Each row is a point on a tangle of strands that fork, close into loops and nearly touch. The rows are in no order.
Points whose rows are less than 52 apart are linked; no others are. Some points are linked to none.
J_990: 8, 12, 12, -6, 5, 11, -7, -8, 5, -1, -12, 1, 13, 1, -12, 6, 0, -15, -3, -1, -8, -6, 12, -19, 15, 5, 10, 3, 3, -1, -2, 0
J_436: 8, 9, -5, -2, 0, 4, 1, 3, 22, -8, 2, 17, 6, 8, -2, -3, 23, 4, 6, 6, -1, -24, 7, -1, 6, -10, -5, -15, 7, 9, -4, 11
J_177: -3, 1, 26, 11, 5, -4, -5, 2, 18, -17, -13, -15, -24, 7, 29, 15, 2, 0, -7, -1, -6, -2, 16, -7, -4, 14, -7, 9, -5, 2, 2, 3
J_300: -7, 14, 29, 18, 2, -20, 8, 3, -10, -9, 8, -6, -11, -5, -4, 1, -2, 5, -10, -10, -7, 1, 14, 0, 4, -8, -7, -10, -13, 3, 5, -12
J_370: 2, 2, -3, -6, 1, 0, 10, -16, -24, 1, -19, 0, 18, 5, -16, 3, -21, -5, -11, 2, 2, -8, 3, 2, 8, 8, 3, 0, 21, -6, -4, -3
J_186: -4, -14, -29, -7, -5, -2, 17, 10, 2, 1, 8, 0, 20, 0, -15, 2, 0, -3, -12, -5, 25, -14, -19, 0, 3, 9, -5, -9, 0, 4, -2, 3
J_646: -5, 8, 6, -1, 5, -7, 2, -5, -20, -16, 5, -13, -2, -17, 0, -6, -4, 11, 7, -5, 14, -7, 4, 13, -1, -2, -18, -1, -20, -3, -12, -9
J_868: 8, 3, -8, 4, -11, -3, -8, 11, 21, -1, 11, 17, -1, -3, 9, 0, 24, 15, 5, 5, 18, 1, -17, 3, -21, 13, -3, -13, 9, 6, 7, 14
J_295: -3, 6, -1, -3, -9, -4, 10, -16, -3, -4, -6, 11, 16, 10, -26, -13, -1, -3, -12, -2, -8, -3, -11, 4, 1, -2, -3, -5, -18, 17, 4, -14
J_658: 6, -22, -11, -7, 4, 13, 7, 12, -3, 25, 2, 14, 20, -15, -3, 8, -12, 5, -2, -2, 30, -9, -13, -6, -14, -3, -1, -9, 3, 7, -6, -7
J_21: 0, 11, 9, -1, -4, -1, 9, 6, 3, -7, -3, -14, -29, 13, 10, -7, 14, -3, 3, 12, -9, 0, 16, 22, -5, 8, -3, 1, 14, 7, 15, 7
J_886: -28, -20, -12, -10, 6, 4, 4, 1, -3, 14, -1, -5, 3, -12, -5, -3, -18, 11, 14, -2, -7, 2, 0, 11, 3, -17, -6, 6, -5, -4, -6, -13
J_805: 4, -2, 10, 13, 5, 22, -3, 10, 1, 17, -3, -1, 8, 2, 10, 12, -28, 1, 5, -11, -6, 20, 4, -9, 6, -1, 2, 4, 5, -4, -8, 1
J_361: -2, 1, -17, -1, -13, 1, 6, 15, -10, -4, 10, 8, 23, -6, -16, -1, -10, 11, -8, -4, 7, -10, -27, 9, 1, -9, -9, -23, -28, -6, 2, 3
J_848: -2, 9, 13, -9, 12, -7, -1, -4, 16, 10, 9, -1, -10, 8, -2, 3, 7, -10, 7, -15, -1, -3, 6, 7, -1, -8, -8, -1, 6, -1, -1, 2
J_605: 6, -13, -11, -8, 1, 14, 9, -1, -9, 12, 0, 4, 16, -11, -20, 1, 0, -10, -6, 2, 19, -9, -7, -7, -6, 16, -4, 3, 4, 4, -8, -5
J_148: -5, 5, 2, -6, 2, -3, -3, 2, 2, -16, -11, -20, -20, 2, 4, 5, 14, -2, 3, -1, -9, 0, 20, 4, 11, -1, -6, 14, 17, 10, 7, 5
J_431: 4, -2, 6, -3, -5, 2, 0, -1, -11, 10, -1, 10, 20, -17, -22, -1, -16, 4, -17, -5, -8, -3, 0, -1, 2, 15, -9, -13, -15, -6, 2, -7
J_363: 5, 2, -16, -4, -5, -7, -9, 18, 15, 1, 6, 17, 22, -10, 8, 18, 6, 26, -5, -7, 34, -10, -14, -14, -1, -3, 8, -20, 5, -2, 5, 9
J_432: -7, 2, -10, -5, 6, -10, 8, -4, 14, 9, 18, 9, 4, 7, -6, -8, 8, -1, 6, -9, 7, -8, -17, 14, -7, -6, -14, -10, 2, 0, -9, 1
J_758: -2, 5, 2, -17, -5, -17, -4, -16, -20, -8, -1, -6, -8, 0, -22, -16, 17, -8, -11, -10, -1, 4, -1, 6, -1, -1, -3, 10, -4, 8, -5, -13
J_551: 5, 11, -8, -3, -3, 1, 10, -20, -5, 11, -2, 15, 28, 11, -14, 5, -18, -16, -15, -2, 5, -10, -19, -4, 3, 5, 10, -12, 19, -7, -7, 1
J_69: -13, -24, 2, -2, 17, 0, -7, 3, 17, 11, -2, 0, -11, -11, 9, -1, -2, 6, 7, 1, -7, -3, 20, -10, -3, 7, -4, 6, 7, -7, 4, -6
J_507: -2, -15, -16, -4, -7, 14, 6, 10, 10, 17, 4, 7, 6, -13, 11, 0, -8, 10, 14, 0, 5, -5, -11, 27, -20, -8, -8, -5, 11, 6, 13, 1
J_693: 4, 6, -18, 6, -13, -14, 4, -3, -2, -2, 17, 17, 18, -6, -25, -6, 5, -2, -15, 12, 23, -14, -22, -15, 6, -7, 10, -21, -19, -5, 4, -6
J_224: -8, 10, -1, 9, -6, -1, -15, -3, -17, -10, 16, -4, 3, -15, -16, -14, 0, 10, -1, 11, -12, -5, -3, -2, 4, 3, -7, -6, -35, -17, 2, -6
J_348: -2, 5, 6, 8, 16, -1, -5, -8, 27, -4, -11, 0, -21, 10, 18, -2, 6, 11, 13, 5, 7, -20, 2, 0, -2, 4, -18, -7, 2, 3, -14, 8
J_814: -2, -8, -2, -21, 4, 10, -1, 4, -12, -1, -17, -13, -8, 0, -6, -1, 14, -11, -4, -4, -10, -1, 19, -8, 8, -4, 5, 21, 10, 8, 0, -5
J_350: -13, 0, -2, 11, -2, 2, -10, 7, 8, 2, 13, -1, -4, -22, 17, -6, -3, 16, 16, 5, -7, -13, 1, 12, -1, 6, -10, -11, -23, -16, -11, 1
J_832: 3, 3, 4, 13, 7, -15, 0, 10, 1, -2, 15, 7, 6, -4, -11, 8, -6, 13, -3, -2, -1, -18, 1, 11, 15, -3, -13, -25, -4, -12, 4, 2
J_450: 3, 13, 13, 11, -10, 3, -12, -1, 16, 4, -1, 14, 12, -6, 3, -1, -4, 0, 7, -6, -9, 14, -3, -6, 0, 10, 0, 1, -6, 6, 1, -9
J_648: -30, -14, -12, -12, 2, -1, -3, -7, -23, 0, 6, -20, -10, -24, -8, -9, -10, 12, 7, -3, -2, 6, 4, 10, -2, -2, -8, 13, -9, -6, -6, -11
J_449: 9, 6, -16, -1, -15, -13, -9, 7, -4, -8, 8, 9, 9, -10, -14, -8, 21, 0, 0, 13, 14, -10, -19, 4, -3, 0, -2, -4, -18, 4, 7, -4
J_811: 2, 4, -15, 10, -5, -9, -4, 15, 14, -13, 20, 7, 15, -9, 14, 5, 10, 27, 1, 4, 30, -18, -17, -3, -2, -1, -4, -24, -21, -6, -3, 11
J_644: 0, -17, -7, -8, 15, 7, -5, -8, 7, 16, -15, 18, 18, 5, -1, -1, -11, 5, 0, 3, -2, -9, 5, -14, 2, -5, 17, 0, 22, -2, -9, -4
J_43: -1, -9, 12, 3, 10, 15, -9, -1, 15, -2, -7, -17, -29, 11, 31, 6, -11, -4, 18, 7, 6, 11, 12, -1, -11, -2, 0, 10, 8, 4, 10, 12
J_991: 12, -9, -15, -20, -9, 11, 0, 10, 10, 5, -4, 14, 6, 8, 5, -3, 20, -6, 3, 0, 14, -15, -13, 9, -17, -6, 10, 1, 7, 11, 7, 8
J_517: 9, -18, 1, -7, 11, 10, -1, 2, -2, 3, -3, 4, 9, 10, -6, 11, -11, -4, 2, -6, 5, 4, 1, 9, -8, -5, -5, 16, 14, 7, 3, 0
J_732: 24, -1, -9, 5, 4, 14, -9, -2, -4, -3, 2, 12, 3, 34, -3, 3, 1, 1, -1, 11, -4, 7, 4, -11, 12, 5, 15, 13, 2, 4, -9, 33
J_366: 7, 12, 19, -1, -2, 1, -2, 0, 16, 10, 11, -3, -8, 13, 17, 4, -1, -15, 8, -6, -5, 8, 4, 20, -20, 0, -2, 1, 1, -1, 13, 0
J_27: -12, 5, -3, 6, -3, -3, -3, -10, -15, -6, 14, 3, -3, -2, -30, -26, 3, 2, -7, 20, -13, -11, 3, -7, 3, -20, 9, -9, -37, -6, 10, -8
J_291: -9, -2, -8, -6, -4, -12, 9, -7, 6, -2, 33, 8, 2, 0, -14, -18, 11, -3, 1, 4, -9, -10, -8, 16, -4, -13, -4, -8, -15, -3, 1, 4
J_833: -6, -16, -1, -7, 5, 15, -5, -15, -9, 4, -1, -15, -8, 5, -2, 19, -15, -16, 5, -7, -3, 23, 1, -13, 8, -12, 12, 34, 7, 5, 0, -6
J_938: -5, 7, 4, -13, -14, 10, 17, -1, 5, -1, -4, -12, -16, 12, 11, -9, 9, -21, -1, 2, -17, 11, 9, 16, -6, 3, 9, 15, 12, 8, 10, 6
J_747: 9, 11, 14, 17, -9, -15, 4, -1, 15, -2, 18, 5, -12, -7, 13, -11, 7, 5, 8, 12, -5, -5, -2, 28, -9, -1, -11, -15, -10, -2, 20, -4
J_476: 4, -1, 21, 6, -6, 3, -1, 20, 3, 5, -6, -13, -23, -15, 23, 3, -8, 3, 3, -8, -9, 7, 9, 26, -8, 2, -13, -12, 0, -8, 11, 5
J_84: 12, -28, 4, 6, 20, 6, -13, -4, -5, 6, 0, 4, 2, 5, 0, 18, -21, 4, 8, 4, 5, 10, 3, -6, 6, -10, 2, 9, 22, -7, 9, -9
J_915: -14, 11, 4, -10, 8, -3, 0, -8, 3, -8, -4, -11, -8, -8, 10, -10, 9, -2, 18, 5, 6, -13, 9, 13, -3, -7, -5, 0, -16, -5, -12, -7
J_230: 0, 0, -3, -10, -8, -17, -6, -1, -8, -10, -7, -7, -4, -9, -7, -18, 9, 1, 2, 3, -7, 7, -5, 25, -7, 6, -10, 10, -6, 3, 12, -11
J_882: -3, -24, 0, -3, 7, 10, -4, -7, -2, -2, 6, -24, -12, 9, 11, 8, -9, -8, 3, 8, -4, 27, 19, -13, -4, 1, 9, 34, 0, 8, 5, 14
J_953: 10, -9, -7, 17, 7, 1, 3, 13, -6, 1, -3, 11, 9, 12, 0, 9, -19, 16, -1, -6, 3, 7, -8, 8, 3, 7, -17, -12, 21, -3, -3, 9
J_580: -6, 0, 1, 12, 7, -12, -3, 13, 1, -9, 2, -3, -9, -7, 7, 8, 3, 19, 4, 6, -9, -19, 10, 10, 11, 9, -14, -10, -13, -8, -3, 5
J_25: 8, -18, -11, 3, 10, 7, 11, -12, -20, 7, -8, 5, 10, 19, -8, 6, -11, -8, -7, 9, 5, -2, 3, -7, 9, 13, 12, 9, 34, -8, -9, 11
J_351: 4, -5, -1, -15, 0, 9, -2, -2, 1, -10, 2, -24, -11, 4, 9, 12, 6, -22, -3, 3, -13, 21, 22, -24, 8, -4, 17, 30, -2, 2, -4, 24
J_288: 10, -5, -8, -1, 15, -10, -7, 11, 11, 3, -2, 12, 11, -6, 3, 16, -2, 11, 2, -4, 27, -25, -11, -2, 1, -2, 0, -18, 7, -9, -6, 2
J_885: 14, -19, -17, 1, 4, 20, -14, -5, 1, 8, -10, 22, 3, 11, 7, 2, 10, 7, 15, 11, 14, 9, -13, -11, -11, -4, 12, 16, 11, 11, -8, 2
J_582: -3, 17, 18, 9, -11, -1, 1, 13, -13, -9, 1, -15, -14, 3, 8, 20, 3, -16, -6, -5, -9, 29, 1, -8, 0, 0, 6, 11, -5, -1, 13, -10
J_934: 10, -28, -6, 4, 13, 6, -14, 3, 7, 17, 4, 16, 1, -8, 7, 12, -10, 20, 15, 6, 11, -2, -12, -2, -4, -15, -4, -8, 17, -1, 9, -12
J_66: 3, -4, -13, -21, -8, 8, -3, 5, 19, 9, -13, 10, -9, -6, 8, -13, 20, -9, 9, 8, -7, -12, 3, 14, -8, -2, 13, 3, 15, -1, 3, 6
J_419: 3, -2, -25, 5, -19, -5, 10, 10, -5, 3, 9, 5, 29, -7, -11, 10, -17, 8, -16, -6, 26, -3, -29, -1, 11, 2, -2, -24, -5, -2, 2, 1
J_60: 3, 6, -10, -7, -1, -4, 2, -9, 12, 9, 7, 20, 35, 1, -17, 1, -8, 5, -7, -9, 4, -16, -16, -7, -1, 0, 4, -18, 2, -2, -1, 1
J_727: 2, 1, -4, 2, 5, 9, 5, -12, 0, 8, 6, 11, 7, 36, -13, 15, -9, -14, -9, -16, -15, 3, -14, 5, 10, -1, 15, 13, 4, 0, -1, 7
J_46: 18, 7, -1, 7, -15, -5, -5, 5, 6, -3, 11, 21, 5, 10, -10, 1, 19, 0, 2, 4, 10, 5, -25, 3, -7, -2, 4, -3, 0, 11, 15, 1
J_630: 8, 8, 6, 2, -4, 2, 5, -5, -12, -5, 3, 0, -12, 34, -5, -12, 12, -20, -8, 1, -11, 19, 3, -11, 3, -1, 15, 19, -10, 11, -12, 3
J_386: 15, -14, -12, 6, -3, 10, -13, 6, 9, 14, 4, 21, -3, 1, 7, 8, 9, 17, 8, 1, 23, 12, -19, -7, -19, 11, 1, 2, 18, 3, -2, 16
J_778: -18, 18, 1, -7, -16, -12, 15, -5, 2, -19, -2, -26, -11, -15, 6, -9, 26, -17, -13, 4, -17, 11, 8, -22, 0, -8, 5, 2, 3, 9, 8, -5
J_736: -5, 1, -2, -7, 2, 8, -7, -5, 16, 5, -16, 0, -5, -15, 14, -12, 18, -7, 23, 13, 3, -9, 8, 4, -5, 0, 0, 7, 3, 4, -6, -7
J_765: -2, -9, -13, -7, 8, 3, -8, 2, 18, -8, 13, -1, 1, -18, 15, -1, 7, 16, 20, 17, 10, -31, 0, 11, -7, -3, -10, -4, -13, -10, -3, 6
J_220: -7, -20, -7, -9, 18, -7, -3, -5, 2, 3, -8, -1, -1, -5, -10, -6, -1, 7, 5, 8, -1, -6, 11, -9, 16, -6, 0, 5, 18, -7, -7, -6
J_834: -10, 2, 8, 3, -3, 4, 9, 4, -6, -9, -15, -32, -22, -20, 28, 7, 5, 1, 1, 8, 4, 7, 23, -6, -7, 16, -3, 16, 8, 12, 4, -7
J_119: 24, -2, 5, -10, 14, 8, -10, -5, 2, -11, -8, -9, -14, 15, 11, 2, 8, -14, 0, -1, -6, 2, 20, -18, 13, -3, 7, 16, 3, -6, -12, 20
J_831: 2, -11, -10, -9, 9, 19, 2, -13, -5, 7, -1, -3, 2, 28, -1, 16, -15, -17, 1, -5, -10, 10, 1, -3, 12, -11, 18, 26, 2, 1, -7, 18
J_557: 6, -10, -14, 11, 1, 0, 10, 13, -13, 1, -7, 7, 31, -11, -4, 3, -24, 14, -6, 4, 18, -11, -10, 3, 7, 3, -8, -20, 10, -10, -3, 7
J_603: -4, 0, 10, 10, 7, -1, 2, -3, -12, 12, -11, -4, 7, -12, 0, 5, -28, -2, -5, -16, -5, 11, 3, -5, 15, 5, -3, -7, 10, -16, -13, -8
J_572: 8, -12, -18, -1, -8, 4, 12, 16, 7, 8, 12, 15, 15, 12, -7, 19, -2, -2, -10, -17, 15, -3, -21, 4, -9, 2, -8, -8, 7, 8, 7, 5
J_614: 5, 11, 21, 6, 9, -5, 8, -3, 10, -13, -2, -1, -23, 24, 11, -12, 19, -12, -8, -6, -8, -3, 20, -8, 5, -9, 0, -3, 1, 8, -5, 10
J_969: 5, 7, 5, 6, 14, -22, 8, -5, -8, -16, 15, 5, -5, 5, -10, -6, 16, 4, -2, 6, 18, -19, -3, 4, 4, -15, -8, -11, -15, -2, -8, -3
J_368: 20, -7, 4, 9, 10, 2, -10, 10, 7, 8, -6, 6, 6, -17, 13, 12, -8, 17, 14, -10, 15, -7, -9, 5, -3, -6, -17, -13, 2, -5, -1, -1
J_427: 6, 8, 14, 5, 2, 13, -13, 10, 23, 9, 1, -3, -19, 1, 28, 11, -9, 1, 17, 2, -2, 5, 4, 13, -13, 9, -4, 0, 4, -4, 13, 9
J_656: -10, -15, -9, 1, -4, 21, 1, -8, -4, 18, -17, 9, 11, 4, -10, -2, -10, -1, -4, -6, -12, 8, -7, -11, -3, 20, 4, 14, 0, 10, -5, -11
J_233: -12, 14, 5, -12, -10, -24, 5, -4, -11, -16, 2, -22, -18, -16, 4, -19, 13, 0, -7, 8, -8, -1, 11, 19, -5, 5, 7, 6, -8, -2, 14, -10
J_755: 7, -4, 6, 5, 21, 12, -9, 0, 10, -3, -12, 0, -18, 23, 11, 9, -4, 8, 17, 3, 12, -2, 5, -1, -3, 1, -8, 2, 17, 1, -1, 13
J_830: 6, -4, -12, 0, 4, 7, 0, -2, 13, 19, 2, 23, 34, 12, 1, 11, -17, 12, -5, -8, 3, -12, -8, -11, -9, 2, 15, -6, 25, 0, -2, 15
J_787: -1, 7, 18, 5, 12, -21, 6, -17, 0, -22, 2, -8, -20, 13, 4, 0, 6, 6, -16, -13, -2, -1, 24, -9, 12, 3, 0, -3, 11, 6, -9, 0
J_222: 8, 2, -5, 6, -12, -7, -7, 16, 5, 5, 20, 7, 12, -16, 2, -9, -2, 18, 4, -7, 0, -5, -21, 17, -8, -17, -9, -25, -23, -9, 4, 4
J_533: -7, 14, 19, 11, -14, -12, 2, 5, 14, 5, 3, 4, -8, -3, 2, -8, 5, -16, 0, 9, -15, 10, 0, 4, -5, -10, 16, -3, -14, -3, 20, -17
J_828: -2, 19, 9, 3, 1, -17, 5, -17, -28, -6, -8, -2, 8, 2, -24, -5, -9, -2, -15, 5, -2, -5, 4, -9, 16, 1, 8, -14, 6, -5, -1, -12
J_131: -7, 6, 17, 13, 15, 2, -2, 8, 25, -3, -11, -4, 1, 8, 24, 14, -4, 3, 0, -5, -9, 0, 13, -16, 3, 2, -1, 1, -4, 1, -5, 4
J_357: -15, 8, 5, 2, -6, -7, -8, 1, -20, 0, -3, -10, 6, -23, -15, -4, -20, 9, -13, -5, -14, 6, 6, -5, 16, 3, -7, -13, -23, -15, 0, -10
J_467: 4, -4, -3, 1, -14, 8, 2, 3, 3, 13, 1, -7, 6, -27, 17, -9, -14, 4, 16, 1, -7, 8, -5, 30, -8, -5, -14, -3, -5, -1, 5, -4
J_113: -3, 5, 22, 9, 3, -4, -4, 0, 19, 1, -4, -2, 6, -22, 17, 4, -6, 2, 7, -11, -5, -2, 10, -6, 1, 6, -11, -3, -12, -3, -4, -10
J_285: 16, 0, 18, 15, 5, -10, -1, 16, 2, -10, 7, 14, -10, 18, 4, 4, 1, 7, -2, -5, -6, 5, 4, 9, -5, 7, -9, -10, 1, 3, 14, 3
J_142: 14, -12, -8, -2, 1, 14, -10, 3, 0, 2, -15, 8, -8, 14, 8, -15, 17, 0, 9, 9, -2, 10, 0, -6, -8, 13, 4, 17, 9, 8, -7, 11
J_282: -23, 15, 7, -9, -5, -15, 4, -3, -8, -17, 0, -30, -15, -25, 4, -3, 15, -3, -14, 4, -9, -1, 18, -14, 0, 9, 5, 1, -14, 2, 2, -11
J_74: 28, 0, -20, -2, -3, 9, 9, -9, 4, 4, 7, 22, 6, 34, -5, 3, 12, -13, -13, -6, 7, -2, -23, -10, 9, -10, 17, -4, 14, 1, -14, 20
J_360: -15, 8, 15, -1, -5, -11, 11, -2, 14, -15, -13, -24, -32, -8, 37, 10, 10, 0, -9, 12, -5, -8, 17, 5, -5, 13, 0, 0, 1, -1, 3, -4
J_48: -15, 20, 8, -2, -4, -1, 7, -7, 4, -4, -2, -4, -3, -5, -10, -14, 11, -10, 7, 3, -5, -5, 9, -4, 11, -10, 2, -2, -14, 6, -6, -10
J_116: -24, -4, 7, -7, -4, 3, 12, 14, -1, 10, -11, -18, -12, -27, 21, -4, -12, -2, 5, 4, -5, 6, 17, 10, -9, 7, 3, 1, -7, -7, -1, -11
J_850: -6, 15, 16, 4, -18, -8, 2, 10, -1, 3, -9, -12, -5, -18, 9, 1, 3, -17, -4, 2, -17, 23, -2, -2, -6, 11, 3, 4, -9, -7, 18, -17
J_665: -13, 12, 9, -8, -6, 0, 17, 1, 12, -15, -1, -23, -7, 7, 16, 0, 9, -26, -6, 1, -15, 23, 9, -11, -7, -4, 12, 11, 9, 7, 5, 7
J_957: -1, 17, 12, 2, -3, 1, 6, -12, -23, -5, -4, -9, -4, 21, -17, 5, -3, -15, -13, -9, -7, 17, 7, -17, 15, -1, 14, 16, 4, 7, -7, -6
J_895: 4, 9, 6, -4, -16, 17, 1, 5, 4, 13, -6, 16, 10, -1, 5, -4, -3, -6, 4, -2, -10, 7, -11, 9, -19, 11, 6, 5, -9, 12, 8, -7
J_190: 14, -16, 9, 9, -3, 13, -8, 12, 6, 15, -6, 0, 2, -26, 15, 10, -14, 5, 19, -5, -4, 9, 2, 12, 3, -11, -15, -2, 4, 2, 6, -4
J_730: 0, -3, 0, 9, -1, 16, -9, 6, 13, 9, 5, 3, -1, 13, 14, 4, -15, 3, 12, 0, -7, 29, 4, -6, -8, 9, 6, 17, -8, 5, -7, 16
J_772: -20, 7, -7, -12, -6, -4, -12, -12, -28, 4, -6, -27, -7, -31, -16, -4, -5, 4, -7, -8, -1, 8, 6, -10, 4, 11, -5, 9, -5, 3, -3, -19
J_879: -5, 4, -18, 5, 4, -12, 7, -9, -15, -10, 7, 3, 27, -5, -8, -5, -17, 9, 1, 12, 19, -17, -14, 2, 9, 5, -1, -19, -1, -19, -13, 7
J_240: 1, -4, -4, -2, -16, 11, -2, 3, -5, 4, -7, 9, 3, 9, -7, -10, 12, -4, -2, 5, -18, 11, -6, 2, -12, 23, 10, 19, 2, 9, 3, 2
J_541: -7, 4, -6, -15, -1, -11, 4, -23, -30, -5, -4, -3, 4, 3, -32, -4, -5, -2, -24, -10, -1, -7, -11, 5, 5, -4, -1, 0, -7, 2, -3, -15
J_77: -18, 7, 0, -13, 1, -5, -1, 5, 2, 8, -4, -2, 4, -2, 0, -3, -13, -2, 10, -15, -8, 4, -9, 17, -3, -19, -6, -8, -16, -6, 0, -11
J_592: -10, -8, -17, 2, -6, 7, -4, 1, -3, 8, -10, 11, 14, -13, -6, -12, 0, 17, 13, 6, 5, 3, -17, 4, -6, 8, -12, 2, -6, 7, -9, -11
J_829: 8, -4, 17, 2, 3, -3, -7, 20, -21, -1, -4, -3, -10, -2, 2, 8, -7, 5, -2, -14, -3, 9, 5, 14, -4, 4, -13, 0, 3, -4, 2, 0
J_993: -15, 14, 4, -11, -12, -7, -6, -6, -17, -18, 16, -15, -5, -16, -7, -20, -1, 1, -3, 10, -13, -7, 7, 19, -6, -4, 4, 4, -30, -17, 16, -8
J_520: 7, -3, -18, -10, -1, 0, -4, -5, -1, -1, -10, 13, 5, 10, -22, 0, 11, -7, -2, -2, -3, -7, -16, 1, 11, -5, 2, 3, 10, 2, -4, 0
J_760: 15, 10, 5, 13, 4, 7, 7, 3, 3, -8, 3, 9, 6, 29, -9, 3, 11, -2, 2, 8, 0, -7, 8, -6, 12, -2, 0, -3, 8, 11, -2, 12
J_923: -14, 3, 13, 13, -10, -17, 2, -10, -9, 7, 3, -1, -14, -13, -17, -21, 6, -10, -8, 12, -10, -1, 4, -5, -5, -16, 14, 1, -26, 0, 19, -24
J_17: 4, 6, 9, 10, -9, -3, 8, -2, 6, -4, 1, 11, -11, 26, -3, -20, 19, -16, -3, 3, -20, 9, 4, -10, 4, -20, 11, 6, 2, 11, 2, -1
J_500: 20, -12, -26, -1, 2, 11, 5, -8, -2, 6, -6, 15, 16, 16, 0, 3, 3, -8, -5, 6, 14, -8, -12, -21, 10, 2, 17, 1, 32, -5, -16, 22
J_403: -9, -5, -11, 3, 17, -6, 3, -7, -20, -3, 9, -7, 5, -13, -7, -2, -13, 15, 8, 1, 18, -9, -6, 10, 5, -2, -12, -5, -2, -19, -20, -4
J_707: 5, -17, 12, 1, 13, 9, 1, -5, -6, -3, 7, -12, -5, 11, 2, 9, -14, 1, -3, -9, 1, 14, 20, -3, -5, 8, -6, 20, 11, 5, 2, 12
J_451: 18, -4, -6, 1, -3, 10, -17, 1, 12, 0, 8, 15, -15, 31, 4, -11, 19, 0, 5, 7, -8, 12, -2, -6, -9, 8, 9, 9, 0, 3, -5, 33
J_887: -17, -4, 0, -5, 2, -7, -3, -7, -15, 0, -13, -15, -2, -12, -9, 2, -9, -2, -10, -13, -5, 20, 7, -21, 9, 9, 1, 10, 10, -4, -6, -15
J_794: 10, 11, 2, 9, 12, -10, 9, 4, 2, -3, 9, 5, 5, 18, -9, 10, 1, 2, -4, 1, 11, -19, 5, 4, 14, 4, -3, -19, 20, -8, -1, 8
J_546: -5, 27, 12, 2, -3, -3, 6, -11, -15, -11, -14, -12, -5, 3, -10, -11, 16, -14, -12, 2, -4, 3, 12, -24, 15, -6, 8, 5, -6, 12, -6, -15
J_506: -12, 19, 17, 9, -3, -19, 5, 2, -12, -19, -3, -18, -13, -5, 2, 22, 6, -8, -14, -12, 0, 22, 5, -26, 4, -6, 8, -2, 0, 4, 3, -14

A tip is a point with one link. Name the tips that can be reached along the links from each point below, in the order of the rows.
J_432: J_348, J_291, J_285
J_190: J_507, J_811, J_727, J_119
J_868: J_436, J_693, J_765, J_834, J_656
J_805: J_730, J_77

A piece is all that can be reached along the links. How many separate loops has the piece of each point below (a circle has one, a figure eight two, a Y none), and how many tips (points with one link)?
J_27: loops 0, tips 6
J_934: loops 0, tips 4
J_886: loops 0, tips 2
J_177: loops 0, tips 5
